The views of a scene show one set of named points, each view turned or mirrored, and shifted as a whole, with a little noise and some points left out.

Scene 1
View 1
k891: [ -6   7 -10  16  -5  -6  -2   1   8   8   2   8 -17  -7   0  -6  19 -14
  28  26]
k805: [ -7  16  11  -6 -15   0  -3  12   7   4 -15  -4 -13  -1   2 -10   0  -6
  11   8]
k686: [ -6  27  16   5 -10  -8 -12   8   1   9 -10  -8   2  -2  14  -6   2 -15
  12   4]
k347: [ 6 30 14 11 -9 -9 -9  8 -8  9  7  6  7 -6 13  8 -3 -9  6 12]
k961: [-13  15  17 -20 -20   6  -2  16  13   2 -31 -16 -18   4   0 -20  -5  -5
   8  -2]
k266: [  7  19  -6  30  -1 -15  -6  -1  -6  11  24  22   1 -12   9  13  15 -14
  23  32]
k697: [ -3  17   1  12  -7  -8  -5   4   2   8   2   5  -7  -6   5  -2  10 -13
  20  18]
k34: [ -2   7  -1   2 -13   1   4  10   5   3   0  11 -18  -5  -6  -3   6  -3
  17  22]
k601: [  6   5   1  -7 -19   7  11  15   1  -2   5  21 -23  -5 -12   3  -4   7
   9  26]
k235: [  4  25   2  27  -1 -16 -11  -1  -7  13  16  12   6 -10  15   9  12 -17
  19  22]
k736: [  1  55  18  48  11 -36 -36  -8 -13  27  14 -10  40 -10  45  12  16 -41
  18   3]
k460: [-13   1 -12  11  -5  -4  -1   2  16   7  -8   2 -24  -6  -4 -15  23 -16
  33  24]
k138: [  1  29  24  -8 -17  -2  -6  15  -4   5  -9  -2   1  -1  10   0 -13  -4
  -2   2]
k311: [-12  25  14   5  -7  -8 -14   6   8  11 -17 -15  -2  -1  13 -13   9 -19
  17   2]
k442: [  7  13   7  -9 -20   5   7  16  -4  -1   4  17 -16  -4  -7   5 -10   6
   3  20]
k367: [  6 -15 -15 -13 -23  17  25  16   8  -9   7  34 -45  -6 -30   0   1  16
  16  41]
k704: [  7  14   7  -2 -16   1   4  12  -3   2   5  15 -12  -5  -3   4  -5   2
   6  20]
k425: [  4  25   4  22  -3 -14  -9   2  -7  11  14  11   5  -9  13   9   9 -16
  17  20]
k415: [  8  10  -3   8 -11  -2   5   9  -3   3  16  23 -14  -8  -4  10   3   0
  14  30]
k118: [ 11  25  -1  28  -2 -15  -6   1 -12  12  26  23   5 -13  11  17   8 -12
  16  29]
View 2
k34: [ 10   9  -6  -6   7 -12   2   8   6  -1  -8  -9   5  11  12  19 -14  -9
  24   1]
k805: [ 14  10 -26  -7  14 -12   6  24   2   5  -9 -18   9   6   2  18  -7 -17
  28  12]
k118: [ 12 -14  29  -9  22   3  15  18 -10 -13 -12  12   9  -4   0  15 -14  -5
   2 -10]
k460: [ 12  11 -11 -13   6 -15 -13  14 -14   8   2  10   8  19  17  29 -16  -3
  38  -4]
k704: [  9   4  -1  -3   9  -8  14   9  15  -6 -14 -17   4   3   6  13 -11 -14
  14   5]
k601: [  6  11  -1  -1   1 -12   7  -4  22  -5 -11 -19   0  10  16  15 -15 -11
  18   2]
k736: [ 24 -31  16 -21  53  15  22  72 -53  -3 -15  27  24 -21 -31  16   0 -13
   2  -3]
k311: [ 18   4 -27 -12  24  -8   4  43 -18  10  -8  -6  15   2  -7  22  -3 -17
  31  11]
k138: [ 15   3 -21  -3  21  -5  20  32   7   0 -18 -28  10  -6  -9  11  -3 -24
  16  17]
k686: [ 17   2 -23  -9  23  -6   9  40 -10   6 -12 -13  13  -1  -8  17  -3 -19
  25  12]
k697: [ 12   0   2  -9  17  -6   6  21  -7  -2  -9   1   8   3   3  19 -12  -9
  18  -1]
k442: [  8   8  -4   0   5 -10  14   4  22  -6 -15 -24   2   4   8  12 -12 -15
  14   6]
k367: [  1  22   2   2 -17 -21  -4 -31  37  -6  -6 -19  -8  24  35  18 -23  -4
  25  -3]
k347: [ 14  -7   3  -7  24   0  19  31  -4  -6 -16  -9  11  -7  -8  12  -6 -16
   9   4]
k266: [ 11 -11  29 -11  19   0   9  16 -14 -10  -9  17   9   1   4  19 -15  -2
   6 -13]
k415: [  8   2  14  -4   7  -7   8   1  10  -9 -11  -4   3   6  12  16 -16  -7
  12  -5]
k891: [ 12   3   5 -12  11  -9  -4  14 -14   1  -2  13   7  13  12  25 -15  -2
  25  -7]
View 3
k118: [  3  23  17   0   7 -22   5  -2 -15  -7  -4  -1   6   2  23  10   1   8
  -7  -8]
k460: [ 13 -16   4   3  -2   2  -1  -2  10 -28  26   2  10  -7  27   6 -10 -10
  31   9]
k235: [  3  18  12   2   5 -22  -3   1  -7 -17  -4   3   4  -1  21   4  -3   0
  -2 -12]
k891: [ 11  -1  10   1   1  -6   1  -3   3 -22  16   1   7  -4  27  10  -4  -3
  19   5]
k347: [-12  -2   4   2   7 -16  -5   7  -8  -6  -6  -2   9   1  11  -7 -12   2
  -8 -20]
k805: [-11 -32  -6   4   1   3  -7   9   5 -11  14  -4  14  -4  11 -12 -20  -5
  11 -10]
k686: [-10 -16  -4   6   2 -10 -13  10   2 -19   0   3  10  -2  10 -14 -19  -9
   3 -21]
k697: [ -1  -4   6   1   3  -9  -1   2  -2 -13   9  -1  10  -2  19   1  -9   0
   6  -6]
k601: [ -9 -25   7  -4   5  10  13   0  -8  11  25 -16  19   0  16   6  -8  12
  10   7]
k415: [ -2  -4  14  -4   6  -2  11  -2 -10   4  15 -11  14   0  20  11  -4  12
   4   3]
k34: [ -2 -20   5  -1   2   5   5   1  -1  -5  21  -9  15  -2  19   3 -11   4
  14   3]
k311: [ -7 -21  -7   8   0  -8 -17  10   9 -30   3   7   8  -4  13 -16 -22 -16
  10 -20]
k736: [  1  42   5  12   5 -51 -30   9  -2 -48 -41  26  -8   0  18 -15 -10 -19
 -19 -45]
k425: [  0  11  10   2   5 -20  -3   1  -7 -15  -3   1   6   0  19   2  -6   1
  -2 -13]
k266: [ 10  24  17   0   5 -21   3  -5  -8 -17   1   2   4  -1  28  13   2   2
   2  -4]
k138: [-24 -28  -6   3   5  -4  -8  14  -4  -1   0  -6  15   1   3 -18 -22   0
  -6 -23]
k442: [-15 -25   4  -3   6   5   9   5 -10  13  18 -17  18   1  10  -1 -12  13
   2  -2]
k961: [-18 -52 -14   5  -1  12 -12  15  11 -13  19  -4  18  -4   5 -22 -28 -11
  16 -14]
View 4
k891: [ -1 -11  14   9  21  -1  14   1 -12  -1 -11   4  -3   3  15   2   4   6
 -10  22]
k805: [  2   6   1   7  23   8   1  10  11  -8  -3  24   7  -4  -9 -11   8  26
 -18   7]
k118: [-11 -33   9   8   6  -2  12   1  -3  -1 -22 -19  -3 -11   7  10   0  13
   8  13]
k415: [ -9 -16   3  15  11   1  15  16 -15   7 -10   6   0  -9   4   4  -6  23
   5   3]
k704: [ -7  -8  -2  13  12   5   9  18  -3   3  -6  15   5 -12  -6  -2  -3  31
  -1  -3]
k460: [  4   4  15   8  30   1  13   2 -15  -3  -4  19  -2  10  18  -4   5   5
 -20  25]
k34: [-3 -2  4 12 20  3 12 14 -9  2 -4 19  2 -4  3 -4 -1 23 -8  7]
k235: [ -9 -31  10   4   8   1   4  -6  10  -8 -24 -21  -1 -11   1   6   7  11
   1  17]
k697: [ -4 -13   7   7  16   3   6   4   2  -4 -12   2   1  -5   1   0   5  16
  -7  13]
k347: [ -7 -20   1   5   8   6   0   3  19  -9 -16  -6   6 -15 -13  -1   7  25
  -4   5]
k266: [-11 -32  11   8   9  -1  12  -1  -6  -1 -22 -18  -4  -7  10  10   1   9
   4  16]
k367: [ -6   7   1  26  20   0  29  38 -47  24   7  41   0  -3  13   0 -19  33
   4  -6]
k686: [  0  -5   3   2  19   9  -5  -1  23 -14 -10   7   7  -6 -12  -9  13  22
 -18  12]
k601: [ -6  -2  -1  17  15   4  15  25 -17   9  -1  24   3  -9  -2  -2  -7  33
   0  -3]
k736: [ -7 -46  13 -12   5   4 -15 -32  51 -32 -38 -50   2 -12  -9   4  26  -1
 -11  31]
k961: [  8  22  -3   6  29  13  -5  12  17 -11   5  40  10  -2 -15 -20  12  32
 -29   4]
k425: [ -7 -25   8   5  10   3   4  -2   9  -7 -19 -13   0  -9   0   4   6  13
  -2  14]
k138: [ -3  -2  -6   5  13  11  -7  10  25 -10  -7  14  10 -15 -22 -11   9  37
 -12  -2]
k311: [  4   2   6   0  24   8  -6  -5  24 -18  -9  11   6  -1  -9 -12  18  16
 -26  18]

Which points are out of place in each view (at most two, in the order of its rows)? Write none if all are in place.
view 1: k891, k697
view 2: k686
view 3: k736, k266
view 4: k118, k235

Scene 2
View 1
k47: [ 12 -16 -37 -12  16   1   3  33   5  19   8  -3 -18   1   7  11  20  -9
   4 -23]
k167: [  5 -16   4 -17  18   2  -4  12  17 -13 -25  14  -2   6  14  10   7  11
  11 -12]
k858: [  1   5 -30  14  20   1  26  24  -5   9  -3  -6 -18  -3   2  14   3   0
  19  14]
k801: [  9  -4 -43   8  21   3  20  31  -1  24   5 -12 -19  -2   4  14   9  -7
  14  -2]
k600: [ -3   5  -9  12  21   2  22  13   2  -7 -22   2  -9  -1   6  12  -4  11
  22  20]
k341: [ -3  -2 -15  -6  11  -1   8  23  -1 -12  -4   9 -20   0   5   9  16   3
  13   0]
k339: [  3  -9 -10  -9  16   1   4  19   8  -7 -13   9 -11   3   9  10  10   6
  11  -6]
k506: [ -6  -2 -14 -10   8  -2   5  24  -3 -18  -1  13 -23   1   3   8  21   3
  12  -2]
k190: [ -2  -2 -30  -6   9  -3   9  31  -7  -4   9   5 -28  -1   1  10  24  -3
  10  -4]
k14: [  4  -4 -35  -1  15   0  14  31  -3  10   6  -3 -22  -2   3  12  16  -5
  11  -5]
k841: [  1  -2 -45  -3   8  -3  13  40 -12   9  23  -2 -33  -3  -1  11  28 -11
   8  -7]
k651: [ -4   4 -29   5  12  -2  19  27  -8  -3   4   2 -26  -3   1  11  15  -1
  16   8]
k308: [ 10 -16 -19 -13  18   1   1  25  10   6  -8   4 -10   4  11  11  13   0
   8 -18]
View 2
k506: [-24 -24 -13  -9  -4  18 -12   7   4   6 -20   1  32  10   7  22   6  -9
   7   2]
k341: [-24 -23 -10  -6  -8  13 -12   3   7  -1 -19  -1  30   8   4  20   5  -7
   3   1]
k841: [-46 -21  -3 -30   1  -4 -10   0   7   7 -13  14  58  -2   1  27  14   6
   7 -18]
k47: [-36 -18  -4 -21   8   4 -11  -6  23   2  10  15  33  -8  -3  25  10  11
  -1 -15]
k600: [-19 -18  -3  11 -26   0 -13  -5   7 -25 -31 -13  21  13   0  11  -5 -10
  -8   0]
k339: [-17 -20 -10   0  -5  17 -12  -1  15  -5  -9  -1  16   6   1  18   2  -5
  -2   2]
k167: [ -6 -21 -15   9  -3  28 -14   0  20  -5  -1  -3  -2   6   1  17  -1  -8
  -4  10]
k858: [-35 -17   3  -6 -21 -13 -12  -8   9 -21 -26  -2  40   5  -3  16   2   0
  -6 -13]
k190: [-35 -22  -7 -18  -2   6 -11   3   6   6 -16   6  44   4   4  24  10  -2
   6  -8]
k651: [-34 -20  -3 -12 -13  -2 -11   0   3  -6 -26   1  44   7   2  20   6  -4
   2  -8]
k14: [-38 -19  -2 -17  -5  -3 -12  -4  12  -5 -10   7  41  -1  -1  22   8   4
   0 -13]
View 3
k167: [  7   8 -14  39 -16 -11   0  -9 -10 -15   2  -5   9  -7  -9   8   4 -29
   9  -7]
k506: [  2   3 -23  11 -11   1   6   4   0 -13  13  -3  -8  -3  16  -2 -10 -15
   3 -11]
k341: [  2   0 -15  11 -10   4   7   5  -2 -10  10  -3  -5  -6  11   2  -9 -14
   3 -12]
k600: [-12  -8   6  12 -18  21  -2  14 -11   4   2   1   0 -16  -9   2  -3 -17
  11  -5]
k308: [ 15  -1 -12  22  -1  -9  11  -6  -7 -16   3  -9  10  -8   4  20  -6 -13
  -2 -22]
k801: [ 11 -16   6  -4   9  13  18  10  -7  -2   2  -8   8 -16  10  24 -18   5
  -6 -30]
k14: [ 10  -9  -7  -1   4   6  16   7  -3  -8   8  -7   1 -10  15  16 -17  -1
  -5 -25]
k339: [  5   1 -12  23 -10  -3   5  -1  -7 -11   5  -5   4  -7   1   9  -4 -18
   4 -12]
k190: [  7  -2 -20  -2   0   4  15   7   2 -12  14  -5  -7  -4  25   6 -18  -3
  -4 -21]
k651: [ -2  -7  -9  -3  -4  15  11  13  -2  -4  11  -2  -7  -9  16   4 -16  -4
   0 -17]
k841: [ 13  -8 -16 -13   9   6  22   9   4 -12  14  -7  -5  -5  32  14 -25   7
 -11 -30]
k858: [ -4 -16  10  -4  -3  26   9  18  -8   6   3  -2   2 -18   2  11 -15  -2
   2 -18]
View 4
k14: [-26  -4   0 -19 -19   6  -6  12  -4  -2  -4  10 -18  14 -19  -1   1   7
  24   2]
k651: [-19  -8   5 -16 -12   8  -5  13   1   3   2  16 -16   7 -14  -3   3  -3
  24   7]
k600: [ -4  -7 -15  -2   0  17 -18  -2   1  14  -2  31 -19  -1  -4   0  14 -16
  32   2]
k506: [ -9  -6  -6  -6 -13  -3   4  23   8   7  -1   6 -17   5 -10  -9   2 -10
  11  -3]
k47: [-30   4 -14 -17 -30  -2  -3  16  -8  -6 -16  -3 -21  24 -23   0  -2  20
  16 -13]
k308: [-15   4 -26  -5 -23  -2  -6  13  -4   4 -16   2 -23  17 -14  -2   4   7
  14 -19]
k339: [ -6   0 -24   0 -14   1  -6  12   2  10 -10  10 -21   8  -9  -5   7  -5
  15 -13]
k801: [-33  -1  -2 -24 -20  13 -14   2 -12  -5  -8  15 -18  18 -22   6   3  17
  32   2]
k167: [  4   3 -41  11 -13  -3  -7  12   3  16 -17   8 -25   7  -4  -7  10 -10
  10 -24]

Which points are out of place in each view (at most two, in the order of its rows)? Write none if all are in place.
view 1: none
view 2: none
view 3: k190, k858
view 4: k14

Scene 3
View 1
k788: [  7 -21 -19  -2  20 -21  -1  14 -14  12   4   0 -10  15  -3  -4   7   7
  17   7]
k914: [ 16 -28 -32  -4  15 -15  16  -1  20  -9  23 -24   1   8 -24   6  11  20
 -21   0]
k951: [  7  -4 -16 -22   9 -11  11 -10  12  -5  -2 -16   2   8   6  -2 -10   7
  16 -12]
k70: [ 10 -26 -24   1  20 -21   3  12  -7   7  11  -7  -9  14 -13  -1  11  11
   5   8]
k661: [  5 -22 -23  -9  19 -12   9  -1   3   0   6  -3  -6  13  -4   0  -2  11
   6  -1]
k740: [ 10 -28 -27  -2  20 -15   9   4   1   2  12  -6  -6  13 -13   1   5  13
  -1   3]
k923: [-13 -31 -22 -10  32   2  12  -9  -7   3  -7  35 -15  24  11   1 -21   7
  14   2]
k353: [  8  -9 -16 -13  12 -17   4   2  -2   3   0 -13  -2  10   3  -4  -1   5
  20  -4]
k106: [ 18 -21 -22   4  16 -29  -3  22 -13  12  14 -20  -7  10 -16  -4  20  10
   9   9]
k857: [-15 -30 -23 -14  31   6  15 -16   2  -2  -7  34 -12  23  12   2 -25   8
  10  -2]
k654: [  1   5 -11 -32   7  -6  13 -18  15  -7 -12 -11   4   8  20  -4 -21   3
  28 -18]
k283: [  7 -27 -21   4  25 -22  -4  20 -23  17   5   6 -14  17  -7  -5  10   7
  17  13]
k104: [  2  -6 -15 -21  13  -9   9  -9   6  -1  -7  -4  -2  11  11  -3 -14   4
  22  -9]
k646: [  3 -31 -27  -3  25  -9  11  -1   2   0   9   6  -8  17 -10   2  -1  13
  -3   4]
View 2
k661: [-10  -4  11  17   0  -6   3   1 -14   1  23 -11 -21 -16   6  -7  -8  -1
  -2 -16]
k857: [ -7   4   9   1  -2  20  13  -4  -6 -11  34 -20  12 -15  -3 -19  11  17
 -19 -15]
k646: [-13   1  20  17   5  -3   0   0 -14  -6  24 -22 -23 -20   3 -13  -6  -2
  -8 -21]
k914: [-27 -14  24  38   3 -10 -15  10 -14   4  23 -14 -47 -25  11 -17 -28  -4
   3 -22]
k106: [ -2   4  16  18   8 -33   2  -4 -26   4   9 -13 -45 -15   8   9 -11 -27
   9 -21]
k951: [ -7 -14  -5  20 -10  -6   7   5 -12  16  26   9 -17 -12  13  -2 -18   5
   8  -7]
k654: [ -3 -18 -18  11 -17   4  16   4  -7  18  31  18   2  -9  13  -2 -12  17
   5   0]
k70: [ -7   3  19  17   7 -19   1  -2 -21  -1  16 -18 -34 -17   6   0  -7 -15
   0 -22]
k104: [ -2  -9  -7  10  -9   0  15   0 -11   9  27   6  -4 -10   9  -2  -6   8
   2  -7]
k353: [ -2  -6  -1  13  -4 -12  11   0 -17  10  21   1 -18 -12  10   3  -9  -4
   5 -11]
k923: [ -2   9  11  -2   2  13  15  -7  -9 -13  30 -23   9 -14  -5 -13  13   9
 -18 -17]
k788: [  2   7  11   8   5 -19  10  -7 -21   0  14 -14 -23 -13   4   6   0 -16
   0 -19]
k740: [-11   0  20  21   6 -14  -1   0 -17   0  19 -18 -34 -19   6  -6 -11 -12
  -1 -22]
k283: [  4  14  17   5   9 -23  11  -9 -24  -6  12 -21 -25 -13   1   8   5 -22
  -2 -23]
View 3
k654: [ 14  -3  25   2 -25  13 -22   2   9  19   5   2 -15  16  -3 -13  15  10
  -7   6]
k106: [-18  13   4 -13  16  12  32  -7   4   6 -20  -2  -3  -6 -18  -3 -16 -21
  10 -14]
k70: [-16   9   9  -5  16  24  24 -13   6   5 -12  -1   1   6  -9  -1 -11 -19
  11  -7]
k661: [ -6   5  17   0   5  27   9 -10   8   7  -5   0   1  17  -3  -5  -4 -11
   6   0]
k646: [-12   4  17   2  14  36  14 -16   8   2  -4   0   7  22   0  -3  -8 -17
  10   0]
k283: [-22   8   4  -8  18  27  23 -24   7  10 -10   8 -10 -14  -4   8  -8 -17
  13  -4]
k951: [  7   3  19  -3 -12  10  -3   4   7  13  -4  -3  -5  18 -10 -14   3  -1
  -2  -2]
k740: [-11   7  14  -2  14  27  19  -9   6   3  -9  -2   6  18  -6  -5 -11 -18
   9  -5]
k914: [ -4  11  19  -1  13  21  24   8   6  -5 -14 -13  23  42 -15 -17 -18 -24
   6 -13]
k857: [ -7  -8  25  16   1  55 -15 -33  13  10  18  12  -4  25  23   5  11  -2
   7  19]
k353: [-3  4 13 -5 -4 14  5 -5  7 13 -7  2 -9  3 -9 -7  1 -4  2 -3]
View 4
k923: [ 19  12  -8   9  -2  -1  -5  18  21  38   8   2   3 -13   4 -13  11 -24
   6 -18]
k951: [-11   1   4  -6  -7  -7 -18  -6   4  -7 -18  14  -4 -22  21  -2   0  -3
  -7  -4]
k283: [ -5  28  11 -16 -10 -22 -12  14  23  22  13   1  20 -13   8 -11  31  15
   2  -3]
k654: [ -1  -2  -2  -7   5  -3 -17 -17  10   3 -28  17  -4 -25  19  -2 -12 -21
   3 -11]
k353: [ -9  11   7 -13  -6 -13 -16  -2  12   3 -10  10   5 -20  16  -4  10   3
  -3  -3]
k106: [-21  24  18 -18 -20 -24 -16  12  13   1   9   4  15 -15  16  -6  31  31
 -10   6]
k104: [ -1   4   0  -5   0  -6 -15  -6  12   7 -17  12  -1 -21  16  -5  -2 -13
   0  -9]
k788: [ -6  21  10 -14  -9 -18 -13   9  18  16   6   4  15 -15  11  -8  23  12
   0  -3]
k740: [ -9  13   6   2 -21 -11 -11  20   8   5   9   3   1 -15  15  -7  21  11
 -11  -1]
k70: [-11  19  10  -6 -19 -16 -12  18  11   8  10   2   9 -15  13  -8  26  17
  -9   0]
k914: [-22   4   8  14 -37  -7 -12  30  -8 -18   9   4  -9 -15  23  -3  21  23
 -27   7]
k661: [ -4   9   3   1 -14  -9 -12  13   9   7   1   5   0 -17  15  -7  14   1
  -7  -4]
k857: [ 20   6 -13  15  -3   4  -5  18  16  36   5   3  -4 -15   5 -12   5 -30
   4 -20]
View 5
k353: [  4  -2 -14  -1   0 -13   8 -18  -2 -13   3  10   4   0   3   7  12  -2
  13  14]
k70: [ -1  -3  -2  -5   9 -21  23 -11   6 -17   4  -8  -4   1   5  21   2  -6
   0  28]
k914: [  0  -1   5  18  16 -21  15 -21  22 -11 -11 -12  -3  30 -23  28   0  -5
  -1  28]
k857: [ 37  -5 -20 -22 -17  -3  10   0 -21  -3   6 -10 -13  19   2   2   5 -24
 -19  -8]
k283: [ -2  -4  -7 -18   4 -21  28  -4  -4 -21  13  -7  -5 -15  21  18   3  -6
  -1  28]
k923: [ 32  -6 -18 -25 -14  -6  15   2 -21  -6   9 -11 -13  10   9   5   4 -23
 -18  -1]
k788: [ -1  -4  -9  -9   4 -19  20 -11  -2 -18   8   0  -2  -8  12  14   7  -4
   6  24]
k654: [ 18  -2 -27   4 -13  -1 -12 -23 -12  -4  -3  24   8  12  -8 -10  20  -3
  20  -7]
k646: [ 12  -3  -4  -6   3 -16  19  -8   1 -11   1 -14  -8  16  -3  19   2 -13
 -11  17]
k106: [-15  -2   0  -1  16 -26  26 -15  11 -22   6  -3   0  -9  10  24   4   2
   9  39]
k104: [ 15  -2 -21  -3  -8  -6   0 -17 -10  -7   1  13   2   7  -2  -1  15  -6
  11   2]
View 6
k283: [  1  34  -3  17  18  16   0  20 -10  -6   0  -1   2   2 -19 -10  16   7
   9  -9]
k353: [ -6  13   0  14  24   8  -1   0   3   0   1  -5   8   7 -22   7   8  12
 -12  17]
k104: [ -4  11   2   8  22   3  -1  -7  13  13  10  -2   7  14 -21  10  11   6
 -17  29]
k923: [ 15  27   2   6   6   1   5  10  17  30  23  16  -3  12 -13  -4  20 -17
   7  14]
k740: [  1  10   1  20  16   9  14   9  -1  -3   0  10   6  -7 -14   6  -5   4
   3  -1]
k788: [ -1  27  -2  17  19  14   1  13  -6  -4   1  -2   4   3 -20  -3  12   7
   3  -1]
k857: [ 16  21   5   3   5  -3   7   5  23  37  25  19  -3  12 -10   1  17 -19
   4  21]
k646: [  7  11   3  16  12   5  14   9   5   7   6  15   3  -6 -12   4  -3  -4
   7   1]
k106: [ -8  20  -3  24  24  18   6  14 -16 -23 -11  -5   8  -8 -20  -2   0  17
   3 -12]
k951: [ -8   1   3  12  26   4   2 -10   8   3   3  -3  12   7 -21  16   0  12
 -21  26]
k654: [ -8   3   4   4  27  -1  -4 -17  20  19  12  -5  10  19 -24  18  11   9
 -29  44]
k661: [  0  11   2  16  18   8   9   5   2   0   3   5   7  -2 -16   5   0   5
  -2   7]
k914: [ -2 -13   5  24  17   5  26   0   0 -11  -7  16  11 -21 -11  18 -27   8
  -1  -2]

Which points are out of place in each view (at most two, in the order of its rows)? Write none if all are in place.
view 1: k951
view 2: k740
view 3: k857
view 4: k654, k914
view 5: k788
view 6: k661
